Points on a hilly landscape, in no order, each with its height.
From any point a ball takes the steepest step (drop divided by distance) to one of its 2 nearest points. It stops when none of these is lower. Distance is the straight distance between rows; heights are no part of it.
(850) height 609: [  9 -11 -26 -12   3  13  43 -10  25 -32  44 -12 -10   3  35   8 -13 -35
  38 -13  28]
(959) height 16: [-27  27  51  -5 -46 -65 -26  16 -32  23 -58  21  69 -30 -13  -1  34  15
 -30 -23 -23]
(681) height 539: [ 37   7 -23  11  36 -19  14 -26  24 -38 -18 -43 -47   6  18 -39  -7   9
  -1   8  38]
(974) height 456: [ 29  30  60 -25  43   0   8  -3  -3 -34  28  -1  14  -6 -12   7  44  59
 -40  -1  14]
(65) height 659: [-36 -59  -9  -1   5 -17 -16 -41  30  -9   7 -18  -6   2  -7  25  22   3
  -9  16  35]
(801) height 417: [-19  34 -11  16  13 -20 -18  -9  24   4  -2  -5 -58  11  12 -44 -41 -21
  12  19 -24]
(194) height 696: [-14  -8 -33  24 -68 -35   3  -8 -16  62 -33  15 -43   8  34 -30  -6   1
  19   8  19]
(1057) height 564: [-44 -41 -53  27  -4  18  14   8  -8  -8  -4  27  -1  11 -37  -6 -27 -34
  21   1  20]
(927) height 668: [-13 -34 -23 -12   3  -6  15 -55 -15  21   0 -29 -22   0  16  11  12   7
 -35  22  58]
(463) height 565: [  8 -33 -10  14  49 -18  17  -8 -10   5 -14 -27 -10  50  31 -14 -27 -38
  17  39  13]
(134) height 437: [-31  33   6  -2 -12  -2  20   2  13  -2  31  13 -32  23  -3 -22 -89 -46
  29   5 -30]
(452) height 336: [-19 -21  28  -3  12 -14  25  14  19  -4 -20 -17 -31 -46  -3  10   9  -8
  26 -46  17]
(1054) height 582: [-36 -29 -64  -8 -21   0  46  12  11  -6 -13  13 -25  18 -18 -39 -53 -57
  30 -17 -14]
(528) height 523: [ 18  -7  17  13  55  -4  -1 -34  63 -29  28 -44 -46 -14  22 -36 -41  23
  -6   7  58]
(66) height 305: [ 12  -7  34  19  -8 -10 -62 -14 -64 -17 -21  -9 -67   2  -9   0  29  15
  -9  28  11]
(933) height 493: [-33  45 -25 -16  -8 -10 -56  10 -41   1   8 -24   7  -1 -24 -30   8   4
  42   3 -23]
(1052) height 475: [-48  23 -18  25 -26 -18 -38  -5 -24  24  37  13   6  -3   3 -25 -22  -6
  59  26  -7]
(385) height 314: [ 69  10   5 -38  31  17  19  10  -9  19 -51  30  23   4  48 -38  21  23
 -15   0  13]
(632) height 536: [ 22   3  14 -37  34   3  12 -59 -23  20  39  -5 -26 -33  19  14  32  22
 -22 -41  12]
(883) height 311: [-44   6 -33 -12  21  47 -47 -42  10  22 -22  12   9  20 -74 -24 -28 -13
   7 -22 -43]
(378) height 462: [-42 -11 -24 -16  37  46  12 -34  25 -19 -31 -10  15 -16  -5  -2 -56 -40
 -24  22  13]
(167) height 447: [ 28 -18 -28  38 -39   3 -38  12 -18 -13  -8  38  -7 -13  40  37 -10 -36
  -6   8 -44]
(983) height 278: [ -1 -28   3  10   3 -19  24  31  34 -46 -19   0  14  30 -12 -15   3  -3
  69 -12   4]
(1011) height 271: [ 57  -5 -15  -2  13  20   7 -18  -3 -22 -58   7  -4 -24  49 -12  39   3
 -20  29   2]
(96) height 522: [ 15  22 -27  -4  20  56  23 -23   6   6 -19 -41  30  41   8 -30 -34 -12
  23  17  15]
(705) height 405: [ 25  48   6   0  -5 -34 -10  19 -22  31  11 -47 -25 -10  28   0  -7  -8
 -53  31 -36]
(123) height 306: [-28 -30  27  23 -20  15  -4  12  21 -22 -38  -7 -17 -32  -4  55   0 -36
  13 -11  10]
(807) height 436: [-58  -2  10  16  18  18  12 -25  32 -37 -12   0  37  23 -44 -17 -37 -30
  10  34  -8]
(393) height 378: [ 52  -6 -19  20  23  -3  61  17   7 -22   2  24  -6 -20   4 -31  22  23
  10 -41  20]
(326) height 377: [ 77 -25  17 -35 -23  37  16   4 -20  32 -47   8   3  20  21  21  66  19
 -44   5   8]
(634) height 537: [  2  -1 -34  26   0  51   2  22 -39   9  -7 -37  19  30 -19  -1 -12 -28
  22   7  -3]
(694) height 540: [-10 -21 -15   1  38 -14  21 -24  36 -13  43  -9   6  31 -53  36 -18 -40
  40 -33 -40]
(928) height 239: [ 47   1  15 -17 -38  15  12   0 -34 -33 -43  -4  -5 -39  29  25  40 -11
 -44  43 -11]
(459) height 429: [-15  -5   5 -32 -26  13  17 -14  71  22  60   5  32  32 -32   2 -12  22
  54 -35   0]
(280) height 463: [ 36 -21 -67  -4 -28  -5 -39  -7  13  -8  13   9   0  -4  -8  29 -27  -9
   7  18 -43]
(835) height 419: [ 27  33  24  -5  28 -12 -29  26 -43  36  -4   0  -5 -33  11  37 -17 -24
 -63  19 -53]
(199) height 281: [-22  14  25 -17 -21  -8 -47  -8 -77  -6 -26   0 -30 -49  -4  -8  23  22
 -17  41  26]
(680) height 636: [-41 -17  -2  -4 -24   4 -27   7   1   7   9 -43   3  31 -40  16  13  11
  44   6  60]
(221) height 263: [-30  34 -35   1  37  35 -19 -16  -4  20  34  -4  25  41 -43 -13 -21  20
  -3 -34 -27]
(746) height 403: [ 46   0  31 -22 -11  20  43  24 -48   1 -17  -5  28  25 -23  10  64  42
 -63   9  24]
(848) height 520: [-31  33  56 -15  38  -8  34 -18 -14  13  30  11 -39 -46  17  -4  25  33
 -25 -42  22]
(652) height 619: [-10   1   3 -34 -13  46  55 -41  58 -25   4 -28 -19  15   9  14 -22 -52
  28 -31   3]
(1016) height 648: [-40 -61  -5  -1 -15   6  -7  -9  28 -20  -4  -1 -32  -2 -13  16  -2   9
  62   3  47]
(366) height 387: [  8  37  -2   6  -5 -39   9  58 -33  -7  31 -49 -13 -22  31  23  21 -15
 -20 -10 -19]
(91) height 687: [ 10 -36 -57  37 -28  -9   7  15 -40  57   4  31 -28   5  10   2 -25   1
  11  10  12]
(211) height 375: [ 20  -7 -15   7  15 -27  66  22  14  16 -38  -2  -3 -24 -15  16   9  20
  29 -70 -11]
(870) height 527: [-27   3 -12 -26  14 -13 -20 -62 -28  11  21  -3 -22   5   3  16  45 -16
  -6 -21  -7]
(1046) height 313: [-31  23 -46 -12  -4  -1 -18   2   6  44  26  20  55  40 -23 -11  12  -5
  -5 -21 -50]
(918) height 460: [-31  -9 -15   1 -18  -2  32 -14  48   0  34 -28  50  37 -19   6  23  25
  10 -26  -1]
(777) height 340: [ 60  16 -10  -1   5  -3  -8  20  47 -20  65 -20  27   5  31  22  24  10
 -41   1 -18]
(472) height 265: [ 33   5  45  15 -56  -2 -11  18 -62 -13 -60  42 -22  18  -6  -3  55   4
 -54  66  15]
(972) height 712: [ -9 -11  36  26 -29   9  20  -4 -45  51  -4  60  -3   9  22   0  28  32
 -15   5 -16]
(826) height 455: [-64  42   7  19 -52 -26 -21   8   7  23   6  22  17  11   5 -19 -82 -41
  39  17 -10]
(272) height 596: [-22   2 -34 -21 -38   1  25  18   6 -16 -20 -16 -21   0  19 -17 -17 -44
  40  -8   8]
(1048) height 358: [ 15  28 -30 -12 -14  20 -14  15  38  22  21  32  34 -15  -5   8 -15   6
   2 -39 -34]
(893) height 501: [-19  19  52 -12  73  -8  33  30 -42  39   7  19   0 -19  12  -4   7  28
  11 -30  13]
(7) height 677: [ -1 -46 -37  -9 -18  -9 -14 -31 -12  37  -1  39 -17   1  15   3   4  33
 -21  38  30]
(193) height 610: [-11  -4 -56  -3 -43 -16  40  29 -14  16  29  -8  -1   5  14   8  22  -8
  44 -24  -1]
(205) height 241: [  2  10  49 -35 -16  -6 -36  18 -26  10 -22  34  -1 -49   2   0  19  58
 -19  28  38]
(269) height 705: [ -5   6  20  35 -62 -37  15   2   3  55   0  46  -8  -3  45 -17  20  18
   8  19 -15]
(3) height 628: [  5  43   8 -12  35  35  51 -38  48 -40  17 -61   2  14  18 -12 -33 -46
  -1 -31   8]
(671) height 322: [  3 -16  12   5  49 -36   8  35  52 -19  10 -42  -9  37 -10 -19   0 -10
  37 -21  -6]
(578) height 277: [-26 -25  21  20 -32  12 -25  32  14   2 -29 -21   1 -77  -2  41  11  -6
 -42   7  23]
(1072) height 505: [-32  26 -22 -20   3  52  16 -20  15 -20 -13 -56  60  21   4   0  10 -12
 -15   0  -5]
(256) height 547: [-17 -26 -22   4   3  11 -36  26 -51  -4  -9 -21 -14  20 -45  -2 -37 -34
  40  -5  10]
(916) height 553: [ 30  -8  11  15  24 -19 -16  14  -5 -10 -38 -18 -43  43  41 -33  -8  -4
   3  47  46]
(241) height 118: [ 10  21  42  14 -42 -47  -2  31 -35  17 -47  23  13 -31 -36  19  46  49
 -55  12 -23]
(580) height 289: [ 50  12  19 -23 -12  42  23  -6  11   4  14   9  21 -28  37  37  33  30
 -60  -1  -7]
(1006) height 351: [ 90 -23  26 -19  23  20   3  31   4  26 -51  44  33   4  14  23  30  29
 -14  24   9]
(2) height 433: [ 43  11  22   8  -2  -9 -32   2 -31   0 -10  51   8 -39  32  24  -6  -3
 -15  28 -63]
(477) height 179: [ 28   4  31  23 -49 -68 -49  41 -46   8 -45  25  -3  -6 -17 -30  39  57
 -26  31 -17]
(736) height 477: [ -2  17  54 -11  81  -8  47   5 -30 -45  25  11   8 -15  10 -10  40  29
   4  -5  10]
(521) height 185: [-16   7  54   1  -8  22 -28  21   6  13 -16  52  22 -52  -6  13  38  31
 -37  -8 -13]
(813) height 316: [ 36  30   7   4  -1  21 -21 -10  28 -27  34   7  13  -5  33  -4  44  37
 -71  16 -22]
(943) height 623: [-40 -13 -28  -1 -26  -4  19  19   4   8  46 -45  -3  21 -31  11 -17  15
  71 -39  15]
(229) height 560: [  9 -32  20  20   8 -20   7 -13   3  26  14  -3 -17  44  -5   5 -30 -16
  31  -8   3]
(33) height 552: [ 18 -21  13  26  48  -7  11 -61  -1   4  28 -25 -23  32 -22  37 -27  -9
  17  -1 -27]
(369) height 502: [ 15  -9 -39   7  31 -19  19   5 -13   5  22  13  33  -4 -40  22 -38  28
  48  -8 -46]
(552) height 329: [ 28 -32 -37  37  -9   4  42  42  20 -60   6   9  -4   8  -9 -13   0   6
  52 -29  46]
(198) height 345: [-48 -16  13  18 -11  38 -64 -25   4  10 -47   2  23  22 -77   7 -58 -30
  25  -6 -18]
(584) height 236: [-13 -24  16  -5 -46 -11 -31   9   0  35 -23  32  24 -63  21  45  29  19
 -58 -16   3]
(684) height 363: [ -6  -5   4  17  -5 -49  20  16  74   2  23   1 -52  35 -16 -40 -12  -3
  46 -35 -18]
(462) height 364: [  6  19  -8   8  -7  -2   4  30   4 -36  71 -36  -3   7  45  -3  40  -8
 -21  10   6]
(137) height 264: [ 44  22  41 -28 -39  19  15 -31 -35  -6   3   8  -2 -45  23  51  57 -10
 -58   6 -47]
(488) height 524: [ 15 -32 -36  14  43 -56   7 -36  36  -7  22   7  27   4 -38  10 -15   5
  12 -34 -60]
(922) height 394: [  4  21   2 -53 -20  37 -28  -7  44  35  37  24  31  19  23 -13  -6  23
  36 -37  -6]
(179) height 293: [ 23   8  31  25 -38 -25 -59  23 -67  -6 -68 -13 -43  10  15 -19  32 -11
 -33  47  33]
(688) height 484: [-46  -2  -1  18   9  26  -4  13  33 -23  16 -46  35   6 -12 -12  27  17
 -15  -8   7]
(51) height 480: [ 35 -17 -60   2  19  -1 -27  16  -4 -33  15   7  16  27 -45  16 -51 -27
  44  -6 -57]
(470) height 430: [ 23  39  50 -44  28  11  28  35 -15  -7 -14  -9  30  13  -6 -27  48  27
 -74   3  20]
(754) height 512: [-19  47 -28 -47   2   9  -5 -16 -59   0  23  -9  -9 -20  13 -24  35   3
   8  -7  -3]
(543) height 637: [ -5  16  15  -5  52  43  35 -43  70  -1  58 -35 -15 -14  -2  17 -48 -40
 -21 -36  12]
(442) height 228: [ 30  33  49  21 -84 -31 -56  49 -64 -16 -51  60  -5 -13   9 -18  20  13
 -46  32  -2]
(315) height 504: [ -1  -7  12   4  59  12  11 -24  16 -20  27 -14   8 -31  40   8 -34  22
  -4  25  44]
(1005) height 407: [-32 -30 -16   7  26   6 -18  -1  17 -30 -11  28  62  10 -67   5 -77 -22
  17  26  -2]
(683) height 395: [-14  16  12   6 -12 -17 -16  22  52 -27  29   9 -40   9  32 -41  -1 -18
  25  -7 -35]
(243) height 485: [-33 -18 -27 -11  55  20  26 -10  35  -8  17  17   1 -38  17   1 -55 -15
 -20   3  50]
(574) height 373: [-49 -18   4  31  11  18 -70 -12  15  12 -22  19  38  15 -32  -2 -52 -22
   6  29  32]

For each start below, name the point where the ball stops.
(943) => (221)
(3) => (221)
(229) => (928)
(167) => (928)
(96) => (221)
(870) => (983)
(243) => (221)
(893) => (928)

Call two points neighbours if one is among the 2 nearest of the other. Go from one point of each pair to the other, from neighbour to neighbour, staying as low as possible. Name the highest point that can't be avoided.
(983) / (928) => (632)
(983) / (221) => (463)
(983) / (521) => (393)
